Points, in no order, along strands that fork, close into loops and pass close to each other.
Two points are linked if the straight distance between their rows is under 43.6. Some points are linked to none.
Zokap: [26 -40 19 -15 16 -1 -40 -6 -19 4 53 -6 -17 -12 -37 -24 0 -24 0 17 18 11 16 -5 12 -12 -45 0 -17 30 8 -2 -24 -1]
guge: [-7 39 -40 -13 -4 20 29 16 32 -4 -23 -4 8 12 18 -2 -1 24 21 -25 55 0 9 -4 4 -34 -27 1 20 -7 -36 -18 15 21]
lusof: [-7 18 19 10 5 -15 -5 -1 -3 7 20 -29 -18 -37 -13 -51 22 -3 -27 1 -7 38 10 4 0 -33 -12 8 -6 20 12 31 -16 4]
zas: [-6 13 8 3 -1 30 19 24 21 4 9 6 17 -21 -6 -17 4 17 5 -5 -6 33 -32 -1 5 -30 1 2 21 -1 -20 -9 9 7]
suz: [-4 6 -18 -13 -2 13 20 8 7 5 -14 18 21 12 18 19 -7 10 10 -1 -4 2 -29 4 8 11 11 -1 8 -25 -9 -10 12 -7]
Vuz: [7 -9 15 -9 6 42 14 26 22 0 26 27 16 -11 -32 11 -2 -2 15 11 -26 37 -31 3 11 -35 5 -4 21 -3 -4 -24 1 4]
Buf: [10 -9 -4 8 4 -16 -31 -6 -7 -13 11 -25 -24 8 3 -22 6 -9 9 -2 37 -17 35 -9 -10 -7 -37 -1 -24 37 1 8 0 22]
Kur: [-20 28 24 26 0 -7 11 5 10 8 -5 0 1 -20 2 -8 23 0 -16 -6 -25 16 -26 -10 -6 -6 23 -2 13 -6 6 24 1 -6]
rabu: [13 -13 23 -1 5 31 6 21 17 -1 24 23 9 -13 -42 12 -3 -10 11 16 -29 33 -22 4 11 -26 2 -3 17 1 4 -20 -1 -3]
ferez: [-12 13 27 24 1 -27 9 3 3 8 -11 11 -7 -6 -2 24 11 -17 -18 5 -48 2 -22 -2 -13 17 38 -12 11 -17 39 24 0 -19]
gan: [-8 10 20 31 0 -49 -25 -23 -9 6 2 -31 -27 -17 2 -26 18 -20 -32 -12 -24 3 34 -14 -11 12 10 16 -19 18 30 37 -12 -10]
Puro: [4 6 12 -1 11 10 -2 16 0 1 29 -16 -10 -30 -26 -42 12 -2 -13 1 8 31 3 9 6 -39 -23 1 2 22 -4 10 -14 1]
Rupa: [6 -37 3 0 -8 -25 -25 -35 -31 -9 -16 21 -5 20 23 37 -13 -12 0 8 -25 -50 23 -7 -1 60 36 -3 -20 -22 11 -14 -11 -16]
Zonem: [8 -23 -10 -30 5 30 11 13 7 -3 0 42 26 24 -6 37 -20 6 31 13 -9 2 -24 12 19 3 17 -3 11 -26 -9 -30 -9 -16]
Gozo: [-12 17 18 10 -3 13 17 14 14 7 -2 16 8 -14 -3 15 10 3 -5 0 -35 16 -38 -8 -7 -10 25 -11 19 -14 7 8 6 -3]
Rak: [-1 12 15 8 8 -25 -12 -6 -8 2 21 -37 -24 -37 -11 -58 25 -3 -26 -1 2 32 19 0 -7 -33 -23 7 -16 30 19 35 -16 3]
Pev: [-2 8 -3 -5 -1 34 23 23 24 5 5 13 22 -9 3 -5 -4 16 11 -3 -4 29 -38 0 5 -25 0 3 22 -11 -20 -16 15 2]
vedi: [-9 5 -20 -2 -7 -16 11 -16 -6 -2 -24 -2 2 20 29 12 -5 7 -3 -8 3 -24 7 1 -1 32 14 0 -8 -13 4 -4 17 4]
geso: [-11 -4 -16 2 -4 -43 5 -31 -23 -5 -36 14 -5 28 50 34 0 3 -1 -10 -18 -56 12 0 -10 62 43 6 -10 -19 12 3 3 -5]
daran: [-13 31 -36 -10 1 15 37 13 26 -7 -37 9 17 13 20 21 -4 24 23 -17 33 -3 -11 9 2 -5 -7 -7 16 -18 -27 -19 23 8]
latik: [-7 18 22 5 5 23 13 19 13 3 23 -4 3 -30 -23 -30 16 5 -9 1 -7 40 -20 6 9 -37 -6 1 16 8 -13 4 -8 8]
Vopel: [-19 28 16 29 -2 -7 13 4 8 6 -7 -13 2 -22 2 -22 21 6 -18 -13 -10 14 -17 -5 -3 -7 13 5 8 1 -3 23 3 -1]
tude: [25 -30 17 -11 16 -2 -36 -1 -15 4 49 -13 -17 -22 -34 -35 6 -17 -1 16 22 19 17 -5 11 -14 -49 1 -21 34 5 2 -20 -2]
viri: [-2 6 -21 -27 2 17 26 10 0 5 -25 40 26 19 19 44 -11 17 21 -2 -8 -16 -36 11 2 27 26 -7 21 -35 -20 -13 3 -13]
Bibe: [-3 9 -13 -8 -3 30 29 25 28 1 -6 10 22 -4 8 -2 -5 21 15 -6 11 27 -32 6 4 -23 -8 4 23 -13 -25 -18 21 -2]
duv: [-11 27 -32 -10 -2 5 29 4 17 -6 -40 9 14 18 24 24 -7 23 20 -10 28 -15 -5 7 0 14 -2 -6 10 -19 -21 -19 21 3]
fedun: [5 -18 -19 -37 6 34 18 15 6 -4 -4 46 29 26 1 41 -19 10 33 3 -3 -3 -30 15 17 9 18 -9 18 -30 -18 -29 -5 -12]
kiduv: [-16 20 0 36 -8 -42 2 -23 -12 -3 -16 -21 -10 6 22 0 18 -8 -29 -20 -14 -27 8 -12 -11 36 25 1 -13 -4 21 28 7 -2]
feno: [-13 16 22 13 -1 3 18 13 13 10 -5 16 1 -13 -7 22 11 -5 -11 2 -43 13 -37 -5 -11 -4 31 -14 19 -17 20 13 7 -8]
Norof: [-9 19 18 6 1 30 25 24 25 6 8 9 16 -24 -11 -10 13 20 6 -3 -17 35 -40 -4 0 -31 11 0 25 0 -14 -2 5 6]
gaka: [-14 19 -24 -6 -3 -25 20 -16 -5 -2 -48 12 3 24 44 29 -1 17 7 -9 8 -45 -1 4 -8 51 20 -2 4 -23 -8 -5 16 -2]
Muvap: [-13 -2 5 21 -6 -42 0 -19 -22 -4 -26 9 4 11 19 37 1 -6 -8 -2 -36 -34 3 -9 -9 45 43 -3 -13 -16 32 19 -6 -12]
Tevo: [8 -10 -16 -6 -4 5 -13 2 -4 -6 8 -14 -8 10 0 -12 -7 -2 5 -5 29 -6 23 -3 -7 -13 -25 -1 -9 24 -2 -4 9 16]
Degin: [9 -27 -11 -2 -5 -30 -13 -32 -19 -12 -29 12 -13 34 41 31 -15 -1 7 -3 -7 -60 30 4 -4 63 28 3 -15 -17 1 -15 -6 -12]
rap: [26 -52 20 -13 16 1 -44 -13 -22 1 52 -1 -17 0 -39 -11 -6 -27 5 17 11 2 19 -4 10 -9 -38 0 -14 24 12 -3 -29 -1]
Nusop: [15 -30 -1 -5 -7 -7 -16 -20 -16 -6 -6 -1 0 20 9 19 -20 -3 5 4 -3 -29 21 -2 2 34 14 3 -20 -9 7 -13 -11 -5]
vepek: [-15 26 20 15 1 -11 3 2 3 10 10 -26 -11 -33 -7 -46 26 1 -28 -1 -7 34 -1 4 3 -26 -5 7 2 14 2 27 -10 2]
kita: [-22 28 17 34 -4 -36 7 -9 -6 4 -18 -1 -5 -7 15 12 19 -13 -25 -6 -35 -7 -16 -14 -16 20 38 -8 3 -16 31 34 2 -15]
lif: [1 -13 14 7 -2 -4 0 1 -2 -1 -6 20 13 8 -11 30 -12 -6 8 12 -36 -5 -13 -2 7 14 25 -7 -2 -14 21 -2 -5 -12]
zorad: [-5 1 -2 -15 0 16 15 15 6 8 -9 38 18 9 6 40 -8 8 8 9 -36 3 -35 4 4 3 29 -8 12 -27 8 -6 4 -10]
menel: [3 -6 6 -14 3 43 18 26 23 4 19 30 20 -5 -17 16 -4 5 14 9 -26 32 -40 0 9 -30 8 -5 22 -12 -5 -23 7 3]
somo: [-2 -2 2 -14 1 26 18 20 15 8 -1 36 17 2 -4 37 -8 7 8 11 -38 13 -40 3 2 -8 26 -10 15 -23 9 -12 7 -7]
soti: [-16 22 7 24 1 -44 -16 -21 -6 3 -3 -44 -31 -18 12 -43 30 -12 -40 -15 -5 -5 30 -7 -16 5 1 8 -19 27 18 39 -2 1]
koli: [11 -27 14 8 -6 -18 -29 -34 -26 -5 2 -12 -7 15 -2 16 -11 -18 -11 7 -11 -35 25 -8 -3 37 12 -1 -24 -7 18 4 -17 -5]
rasin: [-20 33 3 24 -1 -35 -11 -18 -1 1 -12 -49 -31 -22 14 -50 33 -3 -35 -9 10 -3 26 -7 -18 -1 -8 4 -16 29 7 40 4 6]
Nele: [21 -43 12 -3 1 -4 -38 -27 -26 -2 22 -12 -12 14 -13 5 -14 -25 -4 7 5 -28 22 -4 -3 19 -11 -3 -24 5 13 0 -21 2]
Perat: [-13 24 27 11 5 17 15 16 15 6 16 -5 2 -29 -18 -28 23 8 -10 1 -13 39 -22 3 6 -31 2 2 17 5 -10 9 -7 4]
tifit: [-8 -4 -25 -16 0 -15 15 -16 -16 -2 -35 31 9 28 35 40 -5 6 12 -7 -6 -43 -6 7 -3 49 35 -2 8 -27 -5 -10 3 -12]
bagu: [-9 16 14 8 -2 22 19 18 20 7 2 15 15 -17 -2 4 8 11 1 -1 -25 23 -40 -9 -3 -19 17 -4 21 -11 -5 2 8 0]
gidu: [-19 25 4 37 -7 -38 7 -18 -12 0 -19 -9 -3 -2 22 9 19 -9 -24 -16 -22 -18 -7 -15 -11 31 30 -2 -7 -13 24 31 5 -7]
zodov: [-13 30 1 12 -1 2 7 12 9 0 -2 -37 -7 -34 -10 -49 21 18 -14 -1 25 26 3 8 -6 -36 -22 0 1 27 -16 22 1 13]
pela: [1 6 4 2 10 -3 -9 7 -5 -3 23 -27 -17 -27 -18 -46 17 -3 -15 -1 17 22 13 6 -2 -32 -29 2 -8 31 2 15 -9 2]
kud: [-22 37 -30 8 -4 6 21 14 25 2 -21 -16 -2 -10 18 -27 13 27 7 -19 38 14 10 -2 -5 -40 -11 5 15 7 -26 1 22 25]
dala: [9 -11 -19 -31 -4 38 17 17 10 -4 5 18 21 20 -3 12 -19 3 19 0 25 13 -14 16 15 -13 -15 -2 12 -13 -22 -30 10 -1]
Pon: [1 4 -27 -19 -11 17 3 2 7 -1 -7 -2 3 18 10 2 -10 6 8 -2 35 -4 13 1 1 -7 -22 -3 1 0 -15 -16 17 11]
duf: [12 -6 17 15 5 -33 -35 -20 -13 6 17 -28 -23 -10 -9 -23 10 -22 -22 0 -5 -6 30 -11 -11 10 -12 15 -23 24 18 23 -15 -10]
Rir: [22 -31 29 -12 1 31 -12 2 -5 2 30 23 6 -1 -49 15 -20 -25 9 32 -21 18 -9 2 16 -8 -5 -6 6 -1 10 -21 -9 -4]
nom: [15 -19 -17 -26 -4 35 -1 24 3 -1 21 7 8 5 -13 -9 -15 1 14 3 35 21 2 8 7 -38 -35 0 7 15 -18 -25 8 9]
Fufak: [-14 34 -28 10 -6 3 11 11 21 0 -19 -22 -7 -9 17 -28 8 22 7 -14 38 6 19 -9 -9 -33 -17 5 8 14 -22 4 18 24]
vezeg: [-8 -4 -18 -1 -4 -27 7 -22 -14 -5 -26 1 -2 26 36 20 -5 5 -2 -8 -5 -38 14 3 -2 45 24 1 -11 -13 10 -1 8 2]
Nimef: [7 -18 -15 -7 -7 -3 -5 -10 -6 -5 -6 -9 -2 24 10 7 -17 1 3 -6 11 -18 20 4 -2 13 0 3 -12 1 6 -9 4 5]
lilo: [-16 29 3 19 -2 -8 5 5 6 2 -7 -36 -11 -30 -4 -45 24 11 -21 -7 17 14 8 4 -8 -20 -13 3 -1 25 -11 25 5 8]
Mip: [-8 24 11 4 0 19 14 24 14 -1 11 -25 3 -37 -19 -44 14 23 -9 0 16 42 -12 13 3 -44 -22 1 13 20 -23 10 -1 13]
Vig: [20 -37 14 9 3 -28 -47 -42 -31 -4 12 -22 -25 19 0 4 -3 -32 -15 4 -2 -42 34 -4 -9 33 -3 -2 -34 3 24 14 -24 -1]
Rorek: [-8 13 13 28 1 -52 -23 -23 -9 4 2 -41 -32 -19 9 -37 23 -19 -37 -15 -16 -1 37 -10 -17 9 4 14 -24 25 26 40 -8 -5]
kame: [11 -26 3 6 -8 -21 -18 -29 -21 -7 -11 -9 -5 19 14 19 -16 -5 -3 1 -10 -40 26 -4 -3 44 21 1 -26 -8 13 -2 -11 -3]
Guval: [15 -33 13 -16 -2 23 -8 -2 -5 -1 6 28 17 13 -21 29 -28 -9 18 28 -23 1 -10 1 18 8 14 -5 -1 -16 8 -26 -9 -10]
Kelov: [9 -13 17 2 2 20 5 14 12 0 14 22 14 -2 -29 20 -10 -9 13 15 -31 18 -21 0 10 -12 10 -5 10 -6 9 -14 -2 -5]
lavo: [-4 22 -30 -10 -11 10 12 2 19 -2 -22 -5 4 17 17 3 -7 16 12 -6 39 -7 13 -4 0 -5 -21 0 6 -6 -22 -15 17 11]
Liguv: [2 3 -3 14 9 -26 -32 -8 -10 -17 10 -33 -31 7 11 -32 16 -10 6 -7 40 -21 41 -14 -11 -7 -41 1 -30 37 -2 17 0 29]
muzuk: [16 -16 -7 -19 6 32 -8 32 -1 -4 33 -3 0 -17 -25 -27 -8 4 12 3 37 29 4 6 8 -47 -45 -6 1 33 -15 -16 -1 13]
mido: [-12 12 24 17 0 -9 16 9 8 9 -8 16 -2 -7 -5 26 9 -11 -14 3 -47 5 -32 -2 -13 7 35 -14 16 -17 31 18 4 -14]
Kino: [-8 11 -14 -11 -3 1 18 4 -5 8 -22 31 19 12 25 38 -5 11 5 1 -25 -12 -29 2 -1 22 32 -3 8 -31 0 2 6 -12]
vava: [-7 -16 9 13 -7 -36 -8 -21 -24 -4 -26 16 4 11 15 39 -6 -4 -1 6 -36 -39 6 -8 -5 52 43 -4 -15 -18 26 7 -10 -16]
Tagu: [-5 -1 -18 -3 -5 -3 11 -5 -4 -1 -12 4 10 17 19 11 -7 4 1 -7 0 -10 -3 2 5 18 12 1 -4 -13 2 -6 13 1]
gima: [3 -4 -8 11 -4 -13 -10 -9 -7 -5 2 -21 -9 9 1 -9 -3 -7 -11 -13 9 -17 22 -1 -9 7 -4 1 -12 15 8 8 7 8]
Leg: [-8 24 9 5 1 10 8 18 7 1 11 -29 -3 -37 -17 -49 18 15 -15 0 17 35 -7 11 0 -40 -22 -1 6 21 -16 18 -4 10]
Dev: [-7 2 -10 -14 -1 8 16 9 -2 6 -14 36 19 14 15 40 -7 10 8 6 -30 -6 -31 4 2 14 31 -5 9 -29 4 -4 3 -12]
Gaz: [10 -14 -15 -25 -5 34 9 20 7 -1 14 10 16 12 -7 -1 -19 1 13 1 25 19 -7 12 11 -26 -20 2 10 -1 -16 -26 10 3]
numug: [12 -33 -6 -2 -8 -28 -21 -36 -24 -10 -22 16 -12 29 37 34 -16 -6 4 2 -15 -59 28 -2 -3 66 33 2 -19 -20 3 -17 -9 -14]
fave: [17 -32 -4 -7 -8 -1 -15 -17 -14 -4 -4 -6 -1 20 8 12 -23 -2 5 2 6 -24 21 2 -1 24 3 3 -19 -2 7 -13 -8 -2]
zere: [-1 -25 2 7 -7 -34 -13 -29 -26 -6 -26 19 2 17 24 40 -9 -3 2 5 -31 -45 12 -8 -3 58 43 0 -15 -19 17 -4 -10 -16]
pizef: [-4 18 -27 -14 0 25 36 21 28 -6 -26 14 23 9 12 20 -7 23 25 -12 26 9 -26 13 3 -8 -8 -5 19 -21 -29 -22 22 -1]
Pafen: [6 -8 20 20 -4 -24 -24 -22 -13 1 8 -14 -7 4 -14 4 1 -20 -17 4 -16 -12 20 -11 -3 22 5 8 -12 4 20 14 -14 -14]
muter: [16 -31 29 -5 5 3 -35 -14 -19 5 37 5 -13 1 -39 -1 -8 -30 -7 23 -12 7 18 -4 6 -1 -18 4 -5 10 20 3 -20 -10]
lunal: [20 -15 5 -11 13 25 -9 29 -3 -4 40 -5 -4 -25 -36 -33 -5 1 8 6 27 31 3 7 10 -44 -44 -4 -1 33 -9 -7 -14 4]
reso: [21 -33 5 -2 -5 -4 -25 -21 -17 -2 9 -15 -6 14 -4 4 -19 -12 -1 3 7 -24 20 -3 -5 19 -7 1 -23 8 8 -2 -11 2]
nugu: [4 -2 -22 -32 -5 40 24 19 17 -3 -9 17 25 17 -1 16 -17 9 24 -1 32 12 -18 14 14 -9 -18 -7 14 -17 -31 -33 16 2]
foz: [21 -17 15 -2 13 -11 -32 -2 -11 2 36 -21 -20 -24 -25 -37 9 -13 -6 9 20 14 20 -4 1 -13 -43 6 -22 36 7 9 -17 -4]
kab: [-3 -14 -14 1 -4 -35 -2 -27 -17 -10 -28 5 -9 30 40 25 -7 4 2 -8 -9 -50 23 4 -4 54 32 4 -16 -14 9 -3 1 -2]
nobuv: [-1 1 21 28 -3 -33 -19 -18 -8 2 5 -15 -9 -1 -9 0 7 -21 -21 0 -22 -6 18 -11 -3 18 10 10 -10 3 25 19 -11 -17]
sigop: [-1 -2 3 -15 3 41 22 24 24 7 9 34 20 -3 -10 27 -4 8 11 9 -31 26 -44 0 4 -22 15 -8 21 -19 -1 -19 8 -2]
Dek: [-8 13 -5 18 -4 -18 -8 -8 -4 -4 0 -28 -15 -3 4 -24 12 -9 -21 -15 9 -14 19 -4 -12 4 -5 0 -10 19 4 19 10 7]
medo: [18 -20 -13 -22 1 33 -7 28 0 -2 27 4 4 -6 -19 -17 -13 3 15 2 37 25 4 6 8 -43 -41 -2 5 27 -15 -22 4 12]
Nas: [17 -31 14 9 -2 -23 -37 -38 -26 -4 7 -19 -16 17 0 9 -7 -24 -15 5 -6 -38 29 -7 -7 36 4 -1 -28 -1 19 11 -19 -2]
liked: [-8 16 -21 -4 -4 25 28 25 30 -2 -13 5 15 -4 8 -6 -1 24 16 -11 24 26 -20 9 2 -29 -12 4 22 -8 -28 -19 26 4]
Teluv: [-18 33 31 17 2 -5 10 7 12 13 9 -21 -5 -35 -10 -40 31 8 -24 2 -16 44 -12 3 3 -28 1 8 8 10 3 27 -10 5]
rotot: [-16 31 -31 -6 -1 -10 28 -3 12 -6 -47 7 9 22 35 27 -5 25 17 -12 25 -30 1 3 -4 27 4 -5 8 -18 -17 -13 19 5]
Piris: [5 5 8 4 12 -15 -15 0 -8 -2 22 -33 -23 -30 -14 -50 19 -6 -17 2 13 22 20 3 -6 -29 -32 6 -15 33 11 22 -14 -1]
mapa: [-2 -4 -24 -25 3 6 19 0 -9 1 -26 42 21 25 22 46 -10 10 20 -3 -7 -27 -24 11 3 35 32 -6 17 -32 -15 -14 0 -14]
vare: [-5 -8 0 4 -1 -12 5 -3 -11 -1 -14 22 14 12 7 33 -9 0 6 5 -31 -14 -10 -3 4 21 33 -4 -4 -19 20 1 -3 -10]
lubuf: [4 -10 -9 6 -6 -10 -6 -11 -7 -5 -1 -16 -2 15 6 0 -10 -5 -7 -10 5 -18 19 -1 -4 12 2 2 -13 7 9 3 6 6]
gem: [25 -11 22 -6 11 29 -11 21 2 4 45 8 -4 -23 -48 -19 -8 -6 6 19 1 33 0 5 13 -36 -29 4 7 18 -8 -11 -20 -2]
losas: [2 -7 9 2 1 9 7 10 6 -1 3 23 16 6 -12 26 -11 -5 10 10 -31 8 -20 -1 8 -3 19 -5 5 -13 13 -7 0 -5]
Kekiv: [0 1 -21 -31 4 26 25 15 6 3 -14 38 28 20 12 38 -13 14 25 0 -3 -5 -37 12 9 15 16 -7 18 -33 -21 -18 4 -11]
vuk: [-11 3 -26 -13 0 -20 19 -21 -15 -3 -44 26 4 31 43 40 -4 8 12 -11 2 -55 -3 7 -8 58 31 -4 10 -26 -10 -11 10 -6]
Ruz: [9 -10 -13 -2 -1 -8 -25 -6 -5 -10 4 -19 -17 17 10 -12 -3 -4 11 -4 34 -19 33 -9 -11 -8 -32 -1 -18 27 0 2 5 23]
gonof: [-14 18 -6 5 -2 24 22 31 24 0 -5 -8 12 -23 0 -28 6 30 6 -11 18 36 -15 11 1 -42 -10 6 20 10 -27 -7 19 14]
Tive: [16 -25 21 2 3 -8 -38 -21 -20 5 32 -9 -12 2 -27 -6 -4 -28 -12 12 -4 -5 20 -8 0 7 -17 6 -13 13 15 9 -19 -8]
mibu: [0 10 -25 -24 -1 38 33 24 27 -6 -21 16 28 10 5 23 -14 21 30 -8 31 13 -25 13 11 -10 -14 -9 21 -20 -36 -30 20 2]
Teka: [-18 31 -29 -4 -3 -25 22 -12 3 -5 -52 6 1 24 43 28 -3 23 11 -9 17 -43 6 2 -8 43 12 -1 4 -19 -11 -7 18 3]
tok: [-24 40 -33 0 -3 16 28 18 32 2 -20 -7 3 -5 20 -21 14 28 10 -22 44 18 1 2 0 -44 -14 3 22 -2 -33 -7 23 24]
zug: [-14 24 5 8 0 21 23 30 22 -1 0 -16 9 -31 -9 -36 12 31 0 -9 14 39 -17 11 1 -43 -10 6 17 14 -25 4 11 16]
Pugi: [22 -44 27 -8 13 0 -43 -14 -21 4 48 5 -19 -1 -44 -6 -8 -32 -2 23 -6 8 23 -3 7 -6 -28 3 -9 19 22 2 -27 -7]
Zerol: [19 -40 32 -13 0 26 -9 -1 -9 1 23 25 4 5 -47 22 -21 -31 8 32 -33 11 -11 6 18 5 5 -10 5 -8 19 -19 -9 -8]
tagep: [26 -14 14 -8 12 25 -11 22 -2 2 45 0 -4 -25 -44 -27 -7 -4 5 14 13 31 2 5 13 -37 -38 2 1 26 -5 -7 -21 -2]
Vitek: [-7 21 -21 5 -9 -4 -7 -2 7 -2 -10 -23 -12 2 19 -21 2 7 -1 -8 30 -12 25 -15 -14 -9 -21 0 -6 17 -13 6 19 22]
Ber: [-19 38 -36 -4 -2 22 32 17 34 -2 -24 -1 8 2 18 -6 8 26 15 -23 45 14 -2 4 1 -38 -16 0 23 -10 -34 -14 23 19]
zureb: [27 -59 13 -6 10 -5 -47 -26 -28 -6 33 -8 -18 13 -22 3 -13 -33 5 9 8 -22 24 -1 2 9 -24 -3 -25 13 17 -4 -29 1]
duka: [24 -15 29 -5 7 32 -9 16 3 3 40 16 -1 -17 -53 -3 -10 -14 6 26 -12 33 -6 5 13 -28 -19 2 10 12 -2 -16 -14 -5]
dupib: [-16 25 -17 13 -9 -42 17 -22 -20 5 -45 3 1 12 50 26 6 10 -10 -12 -21 -42 -4 -8 -17 55 42 5 -10 -20 14 17 13 -2]
tibep: [-1 29 -36 -13 -7 19 21 11 27 -5 -23 -3 8 15 15 5 -7 20 21 -15 50 -4 12 -3 3 -20 -28 0 15 -7 -32 -18 14 16]
Ril: [-2 13 -25 -10 -6 -20 -19 -16 0 -7 -18 -23 -14 32 40 -6 -4 5 7 -8 42 -38 36 -18 -9 6 -26 0 -16 -3 -11 7 8 27]
nuz: [-16 21 -17 2 -3 23 24 26 29 0 -13 -3 11 -13 9 -18 5 29 10 -13 24 30 -14 10 0 -39 -10 7 22 0 -28 -11 25 11]
Beden: [1 10 17 0 9 20 4 21 5 1 32 -6 -4 -27 -29 -32 9 -1 -9 3 -2 36 -8 10 10 -41 -14 1 12 13 -10 3 -14 3]
sesef: [16 -12 20 7 9 -29 -40 -19 -16 6 26 -28 -27 -19 -13 -34 12 -22 -18 7 3 2 29 -10 -8 2 -27 12 -29 32 17 22 -15 -6]
Zeten: [-6 23 -25 3 -9 4 -1 4 14 0 -13 -19 -8 -3 16 -22 1 13 3 -8 35 -2 22 -13 -10 -18 -22 2 0 14 -20 0 18 20]
Namu: [-7 8 17 31 -1 -43 -20 -21 -8 4 3 -23 -18 -5 -1 -12 15 -21 -27 -9 -21 -3 25 -12 -8 15 10 13 -13 11 26 27 -11 -14]
Suf: [-16 35 29 16 4 5 20 17 20 10 7 -19 3 -36 -13 -36 30 19 -14 -1 -11 46 -24 5 3 -33 0 8 13 10 -8 20 -8 7]
saf: [17 -42 27 -17 0 24 -10 -3 -9 1 12 30 9 8 -36 28 -24 -24 14 32 -36 1 -14 4 19 11 16 -13 2 -15 18 -23 -8 -9]
faro: [27 -58 14 -10 11 2 -44 -19 -24 -3 42 -4 -14 8 -29 -3 -12 -29 6 11 13 -13 20 -4 6 1 -32 -4 -20 18 12 -6 -27 3]
Zubiv: [-19 19 27 28 0 -36 9 -1 1 10 -15 6 -12 -6 7 22 15 -18 -24 2 -50 -1 -20 -4 -19 21 43 -12 10 -18 42 31 1 -20]
rogef: [-3 13 -22 -13 -1 18 30 14 19 1 -22 14 21 10 17 19 -7 18 19 -6 12 4 -30 9 4 5 2 -1 13 -24 -21 -16 19 -7]
Vap: [4 -6 -19 -11 -7 11 -6 3 0 -2 2 -9 -3 13 4 -7 -8 0 4 -4 28 -4 19 0 -4 -12 -21 -1 -3 14 -6 -9 14 14]
miru: [12 -13 20 12 0 -22 -34 -22 -15 5 20 -18 -14 -1 -17 -9 2 -23 -18 7 -8 -8 25 -10 -5 15 -10 11 -16 14 17 16 -16 -12]
nen: [-17 25 -1 20 -3 -22 -8 -10 0 -1 -8 -39 -23 -16 7 -39 24 -3 -28 -11 13 -8 22 -6 -14 0 -8 1 -10 26 -1 28 7 7]
nakog: [-2 -4 -18 -15 -1 7 15 1 -1 1 -11 19 18 19 17 22 -9 6 11 -1 -3 -5 -15 5 10 16 16 0 2 -23 -2 -12 8 -7]
fuv: [-14 8 -15 7 -6 -41 10 -24 -24 0 -37 12 0 18 45 32 5 4 -6 -10 -27 -43 1 -5 -13 54 46 4 -11 -20 18 13 5 -4]
Tun: [26 -23 25 -8 2 37 -10 12 1 1 37 22 9 -7 -48 7 -21 -16 11 28 -11 24 -6 2 15 -22 -14 0 9 6 -2 -21 -10 -2]
Nep: [-5 -5 -24 -20 1 -5 17 -9 -13 0 -28 32 14 26 28 39 -6 7 16 -4 -4 -31 -13 9 2 39 30 -2 8 -28 -8 -13 3 -12]
Fomip: [-18 26 7 24 -5 -7 9 3 6 5 -7 -25 -5 -25 0 -36 19 7 -21 -13 4 12 -3 1 -4 -11 0 4 4 13 -9 22 6 3]
ziken: [17 -12 20 5 12 -23 -35 -12 -14 6 31 -26 -25 -27 -19 -40 12 -16 -14 10 5 13 27 -9 -4 -7 -33 10 -27 33 16 17 -18 -7]
Tilu: [-4 8 10 9 1 14 7 13 5 -1 17 1 7 -13 -12 -15 4 -4 -6 -6 -10 19 -12 -1 7 -21 1 0 11 2 -6 1 0 2]
rapak: [12 -25 -3 -20 1 23 3 7 3 -3 2 31 22 19 -9 31 -23 2 25 18 -14 3 -15 5 17 3 16 1 4 -20 -1 -27 -9 -14]

How many points has the smallest loop of links through each point below? Write 0 if it is on no loop.
Rak | 11
tude | 11
Leg | 0

A fork is a point with three links, a tip a point with one. Leave the first point through the second and follow the links. Name the first fork or tip that comes.
Nas; koli | fave
vezeg; vedi | pizef
Nusop; kame | Vig
suz; nakog | kab

A piece is two or more points that can be reached from each other along the links. Count, over all rows, the pieces, the separate loops (a circle has one, a figure eight two, a Y none), the forks (points with three links) and the tips (points with one).
pieces | 6
loops | 4
forks | 5
tips | 9

Name the points in between on the shortest way along the links from the first point to the second, in order.
Nimef; Zokap | fave reso Nele zureb faro rap
Pafen; Dek | nobuv Namu gan Rorek soti rasin nen
lusof; pela | Rak Piris
Kekiv; rapak | fedun Zonem
Perat; lusof | Suf Teluv vepek
gem; medo | tagep lunal muzuk
